Each row is a point on a landscape with many valleys, with its height.
A ball rolls from a point to the lowest of its 2 nearest points, and stops where none of them is lower. Distance is the straight distance between rows; heights are no part of it.
z_286: [203 100 130 107 114 116 125 143 137 104 119 110 150 163 146 162 116 128
 132 135  95]  height 2.92
z_381: [129 160 104 107 129 119 100 131 101 154 110  95 138 107 113  44 154 168
 124 111 109]  height 3.24
z_136: [121 107 162 120 136 121 125 173 131 152 147  77 115 137 167 134 120 104
 122 188 147]  height 3.71
z_354: [153 192 111 139 129 164 112 107 116 127 149 150 141 120 161 118  87 138
 159 114 138]  height 3.37
z_765: [159 111 173 103 108 152 135 147 153 130 187 103 166 145 153 220  99 133
 153 184 110]  height 4.68
z_325: [173 117 167  73 115 151 148 173 129  81 113 171 128 151 149 172 133 141
 188 139 116]  height 3.04
z_650: [167  87  69 142 136  83 119  71 150 135 129 136 149 103 100 157 147 161
  92 125 117]  height 4.88
z_480: [178 179 133 120 116 166 129 107 125 160 124 116 154 146 146  86 117 111
 131 147 107]  height 2.74
z_998: [ 79 143 112 163 113 122  96  95 130  94 150 113 104  89 153 139 167 154
 101 139 134]  height 2.12
z_579: [ 70 141 151 109 138 105 133 145  95 120  88 147 103  88 149  88 168 143
 144 115 153]  height 5.87
z_890: [178 109 143 148 116 151 143 149 134 137 191 153  95 100 205 168 158  62
 101 104 109]  height 6.28
z_35: [108  46  90 161 142 141  98 127  96 143 127  67  89 123 108  94 139 119
 105  64 127]  height 1.83
z_289: [117 142 126 163  98 159  83 191 139 108 163  95 118 193 164  92  67 114
 148 101 146]  height 4.93
z_948: [114 126 190 126 128 165 149 166 106 153 174  84  97 148 197 110 117  54
 129 143 125]  height 4.36
z_873: [101 110 107 135 120 114  94 111 178 158 134 122 129 158 101  55  79 122
 133 187 183]  height 7.89
z_528: [160 152 136 106 148  94 140 164 145 141 142 152 114  80 122 155 157 131
 125  63 110]  height 7.47
z_16: [ 94 180 130 119 142  82 116 157 135 158  90 107 169 147  62 143 108 113
 118 140 112]  height 5.63
z_72: [164 156 132 129 108 177 130 143 173  95 150 177 148 130 148 135 121 128
 124 104  62]  height 3.31
z_99: [156 194 140 139  98 134 136 137 139  99 124 179 185 126 103 161 142  93
 149 119  76]  height 3.90
z_724: [128 144 114 151 100 130  63 168 169  98 188 107 131 171 128 126  82 142
 144 163 152]  height 3.91
z_283: [ 64  94 127 175 129 126 138 138 143 134 111  95 120 118  81 152 124 126
 106  47  98]  height 7.59
z_453: [162 124 160  82 158  92 148 148 177 126 137 161  81 112 130 131 108 146
 145 109 104]  height 7.70
z_166: [192  86 128  73 104 138 112 122 123 133 176 118 131 105 154 117 166 162
 144 139 134]  height 5.21
z_707: [ 98 189 111 141 122  81 106 143 107 163 103 150 146  56  92 116 165 148
 120 121 139]  height 3.53
z_970: [170 122 126 144 120 122 117 180 133 108 176 122 124  78 153 169 156  87
 125  63  96]  height 7.01
z_863: [122 140 124 174 126 105 140 122 100 127 140 173 106  82 177 131 174  84
  96 133 140]  height 4.47
z_817: [213 138 117 119 156 107 142  75 101 118 134 148 124 144 113 146 142  84
 127 168 115]  height 6.03
z_68: [139 142 119 163 125 129 138  77 109 146 170 115 122  93 160 119 138  90
 128 141 136]  height 5.03
z_9: [113  92 114  82 153  96 129 113  92 147 107 102 112 123  70  59 154 176
 101  90 127]  height 3.67
z_642: [143 143  98 155 125 113 108 163  83 124 110  68 129 152 195 108 113 119
 105 133 168]  height 6.27
z_961: [101 135 133 117 140 118 126  68 106 102 116  66 159 137  67 161 135 136
 108 130 116]  height 6.17
z_674: [137 154 122 156 123 193 115  95 155  91 125 165 100 137 102  60 127 115
 133 112  75]  height 3.79
z_113: [113  97 110 151  99 147  94  96 141  93 142 142 129 111 158 164 180 105
  81 160 109]  height 0.70
z_705: [ 69  57 118 143 152  87 147 118 171 160 116 133 135 109  80 116 120 154
  92  65 131]  height 8.02
z_682: [129 198 111 128 127 125 123 126 126 160 130 142 183 122 113 150 102 139
 162 193 184]  height 2.03
z_266: [ 93 204  92 178 150 116 110 124  77 109 117  85 117 126 143 136 115 128
  85  70 100]  height 6.51
z_444: [134 154 123 102 136 135 133 123 165 177 104 149 135 159 107  41  78 124
 148 184 159]  height 7.51
z_651: [158 139 132 104 153  91 139 123 121 178 113 127 111 120 127  75 111 120
 135 154 164]  height 7.27
z_872: [ 79 144 121 101 126 178 119  91 115 139 116 107 153 125  88 117  97 139
 167 164 186]  height 2.75
z_394: [129 147 134 112 143 121 139 145 142 153 108 100 186 126 151 124 140 177
 106  65  66]  height 3.35
z_741: [153 107  90 170 127 123 123 124  68 140  60 111 119 127  83 111 146 118
 111  88 140]  height 1.55
z_364: [138 123 128  86 126 126 154 105 142 124 122  88 177 158  64 149 116 150
 146 130 132]  height 6.50
z_766: [168 130 182 118 122 155 172 171 118 143 156 148  99 164 186 165 108  72
 137 167 107]  height 4.91
z_476: [179 110 149 116 122 135 108 160 112 104 140 106 132 157 167 123 156  93
 129 164 131]  height 2.95
z_430: [180  74 163  55 161 154 165  79 154 142 142 122  90 154 123 116 105 135
 163 119 119]  height 5.53
z_889: [ 85 209 146 127 152 132 145 140 117 143  98  89 185 147 137 132 106 136
 113 128 107]  height 5.90
z_512: [189 142  95 131 118 116 100 123 151 108 167 147 122 111 150 138  95 154
 161 121 140]  height 3.84
z_210: [119 151  62 186 141 113 106 112  46 116  75 119  86 126  96 130 115 128
 126 118 161]  height 2.13
z_223: [120 147 164  82 149  97 155 149 125 182 105  91 169 107 128 115 114 134
 141 127 150]  height 7.02
z_696: [111 148 158 131 142 102 135 127 142  95 114 125 126 137  68 150 144 101
 109 133  96]  height 5.88
z_335: [122 103 147 120 127 180 141 112 181 101 150 172  77 182 178 113  93 126
 125 166 103]  height 1.49
z_54: [151  76 100 166 133 101 118 138 155 105 147 105 116 147 133 164 125  85
  81  56  85]  height 6.78
z_906: [161  74 118  61 117 108 123 117 153 147 149 104 154 137 135 113 129 197
 148 130 161]  height 4.37
z_259: [ 95  62 141 128 117 131 143 113 116 149 131 110 148  94  96 126 175 109
 148 115 162]  height 6.23
z_876: [149  92 102 125 121 115 125 119 121  69  85 147 131 141 105 151 146 155
 125  81 117]  height 8.08
z_469: [100  98 170  82 146 134 154 103 144 112 168 108 121 162 121 165 108 135
 154 187 135]  height 3.16
z_489: [ 92 118 120  98 166  70 165  88 142 164 124 122 140 103 110 132 140 181
 102 132 152]  height 4.56
z_899: [ 86 141  99 177 117 141  72 175  66 168  98 101 135  78  75  58 144 131
 136  83 172]  height 6.52
z_326: [157 109 100 103 126  89 126 162 115 139 112 114 160 105 140 138 147 191
 122 109 154]  height 3.48
z_397: [151 139 199  95 112 162 154 173 111 142 161 110 120 149 174 194 107 119
 158 216 119]  height 5.31
z_702: [ 78 153 106 158 140 141 125  92 139 112  97 146 108 132  80 109  74 148
 174  99 153]  height 4.59
z_213: [ 85 171 147 122 116 109 123 157 134 117 149 156 137 130 152 156 101 115
 137 201 164]  height 3.02
z_569: [146  91  57 158 114  62  84 128 123 118 123 167 104  97  74 166 162 166
  93  94 124]  height 5.26
z_623: [ 80 181 124 160 134 130  88 178 100 128 137 100 119 158 146 102 108 111
 116 127 144]  height 5.71
z_375: [133  82 126  99 121 130 118 150 139  95  89 133  73 156 111  80 148 148
 125  83 107]  height 8.43
z_88: [ 75 124 167 113 129 172 121  91 140 110 108 125 120 171  94 130 100 132
 152 188 159]  height 2.40
z_222: [160  88 169  82 130 169 155 150 134  94 125 175  65 190 171 136  98 145
 150 157 107]  height 2.28
z_372: [185 165 158  91 118 196 144 131 135 140 134 189 106 156 198 107 124 129
 139 187 105]  height 1.29
z_239: [186 200 116 140 106 159 121 151  91  91 150 137 150 152 207 123 126 134
 138 126 142]  height 4.08
z_284: [172 130 156 109 106 183 101 114 129  71 151 166  92 123 121  88 143  92
 131 138  85]  height 3.29
z_483: [164 118 119 185  97 132  96 135 134  91 150 112 119 133 146 116 161  83
  89 138 103]  height 2.06
z_862: [148  48  53 174 127  95 107 137  76 156 111  94  98  93  80 118 167 144
  87  71 144]  height 0.54
z_807: [ 97 120 106 161 135  82 113 163 146 146 132  70 129 124 118 140 123 112
  82  70  95]  height 7.23
z_423: [ 92 145  97 176 116 103 104 161  83 134 112 120 136  84  83 112 177 150
  97  79  95]  height 4.04
z_77: [176  99 157 144 129 117 165 132 169 137 150 200  83 105 152 131 139  52
 115 126 106]  height 5.65
z_271: [ 99 181 166 101 146 163 169 108 101 137 125  92 161 138 161 164  92 110
 157 144 114]  height 6.19
z_991: [117 148 135 103 139 101 112 149  97 127  93  85 140 135 143 105 152 186
  99 118 118]  height 2.82
z_907: [151  73 125  81 139 162 160  77 113 114  87 105 153 143  68 129 136 162
 175  88 143]  height 6.96
z_438: [123  75 117 132 160  61 152  87 181 153 121 144 123 100  36 167 133 134
  96  60 112]  height 8.34
z_822: [ 98  99  99 154 119 142 121 120 135 178 164 110 138  69  70 118 155 125
 136  73 133]  height 7.03
z_852: [111 107 118 185 128 100 112 150 164  82 138 132 136 149 148 203 145 103
  75 104  83]  height 6.26
z_505: [ 74 195 146 122 119 143 110 147  66 102  85 119 108 108 154 115 168 125
 117 123 143]  height 6.24
z_826: [147 108  91 165 110 108  91 165 161 127 163 130 129 151 139 152  85 134
 159 113 166]  height 2.66
z_497: [ 76 168 132 180 129 125 135 162 114 116 111 125 116 148 187 133 115  94
  82  99 100]  height 6.16
z_510: [147  91 180  65 160 124 201  90 163 170 125 144 123 145 110 142 123 138
 138 153  99]  height 5.24
z_844: [167 102 165 144 138 143 200 127 141 148 118 197 103 168 160 148 120  69
 154 166 125]  height 5.28
z_385: [115  90 153  98 165  82 200  99 155 171 118 156 135 133  98 147 115 148
 140 133 179]  height 4.92
z_73: [187 132 123 143 132 158 135 102 172 131 130 190 118 151 174  88  82 143
 144 160 118]  height 0.53
z_214: [164 143 113 134 122 130 111 123  98 127  97  92 155 132 117 126 137 103
 126 107  93]  height 2.19
z_640: [120 170 147 120  96 162 143 142 155  65 139 187 102 132 147 120 146 124
 115 156  88]  height 2.65
z_530: [102 111 181  98 133 122 127 119 157 105 180 110 125 131 141 213 115 155
 133 140 105]  height 3.85
z_659: [ 98 126 170 153 108 126 137 158 156  95 143 148 167 126 160 201 148  74
 121 137  93]  height 5.56
z_988: [133 150 151  95 139 146 136 149 112 173 148  78 180 122 123 150  77 137
 175 142 151]  height 6.65
z_87: [124 143 146 124 136 107 156 156 140 142 127 172 116 102 190 116 161 128
 102 161 134]  height 3.96
z_664: [108 131 141 100 120 113 140 126 145 148  91 156 189 132 108 147 109 165
 146 189 172]  height 2.87
z_482: [129 118  69 168 106  96 119 122 109 130 110 130 135  69  91 169 189 123
  98  70  99]  height 4.61
z_248: [105 121 162 104 137 134 149 107 125 141 152 115 138  85 130 141 156  95
 134 127 123]  height 5.57
z_200: [106 144 111 141 155  91 140 110 156 167  94 125 151 150  50 101  96 126
 130 134 143]  height 5.38
z_645: [ 45 154  83 138 110 180  69 116 105 152 112  90 147 129 106  83 111 168
 141 139 199]  height 4.13
z_101: [134 165 172 121 125 114 112 159 162  94 165 156 115 161 133 182 113 143
 152 204 123]  height 3.72
z_118: [201 115 137  72 162 137 162  84 101 125 131 134  97 138 131  99 121 119
 138 149  97]  height 5.81
z_412: [ 94 194 127 151 135 168 113 100 169 118 130 149 124 151  94  76  74 128
 149 117 111]  height 4.17
z_704: [161  70 120 122 121 148 125  94 127  72 115 155  71 171 151 151 135  97
 113 139 133]  height 4.57
z_43: [ 69 132  75 152 114 177  98 123  88 186 119 120 134  89 120  53 120 125
 153 112 199]  height 5.46
z_491: [ 82 148 135 130 134 135 146 112  99 128  88 174  96 104  98 101 139 122
 160 154 191]  height 5.47
z_382: [ 89 129  96 169 139 104 137 110 115 141  55 170 118 139  58 105 112 150
 146 136 176]  height 5.04
z_887: [142  90 128 140  97 123 105 123 200 118 154 155 138 126 144 130 155 147
 108 160 111]  height 2.23
z_319: [152  43  90 104 116 101 171  81  99 102  89 149 158 135  88 148 160 164
 143  89 157]  height 7.55
z_274: [ 53 168 120 154 152 125 125 116  79 139 123  88 104  85 133 118 116 142
 120  76 128]  height 6.76
z_540: [135 173 175  90 105 163 133 143 134 101 170 151 124 135 185 140 142 131
 121 199  64]  height 2.02
z_478: [160 114  87 111 144  61  85 124 142 128 156 120 115 104 148 142 148 191
  76 112 133]  height 4.24
z_577: [164 102  86 176 126 166 115  89 108  84 142 151  85 134 141 132 111  90
 127 106 132]  height 3.78
z_344: [145  65  78 177 149 141 126  80 116 121 142  89 100 136 111 107 106 100
 129  83 135]  height 2.85
z_721: [104 112 167 104 117 146 152 150 144 130  78 166 147 174 170 138 130 139
 139 194 163]  height 3.73
z_95: [ 82  73 118 100 149 101 138  75 109 153 136  82 123 112  81  87 149 188
 119 126 174]  height 4.11
z_667: [ 57 153 141 125 125 182 122  99  94 129 152 108 130  96 137 117 132 115
 159 107 130]  height 6.22
z_465: [100 111 115 144 117 111 118 147 164 150 125 148 127 101 148  79 142 146
  95 123 131]  height 3.27
z_748: [104 201 127 121 108 116  99 176 116 157 122 129 176  80 131 110 144 132
 142 161 160]  height 2.91
z_144: [203 179 157 115 108 148 144 167 108 115 128 159 156 131 138 167 128 105
 159 145 108]  height 3.59
z_103: [ 88  81 153 146 113 144 154 143 144 102  99 123 163 167 171 155 128  89
 122 154 119]  height 4.66

For each start below, name the point where the ball stops.
z_118: z_991
z_702: z_73
z_705: z_682

Call two points neighbours if one is among the 2 nearest of the other. Go from one point of each pair to the other, from neighbour to neighbour, staying as low as possible. Name the highest point that can't be avoided.
z_826, z_354: z_512
z_113, z_741: z_476
z_826, z_73: z_239
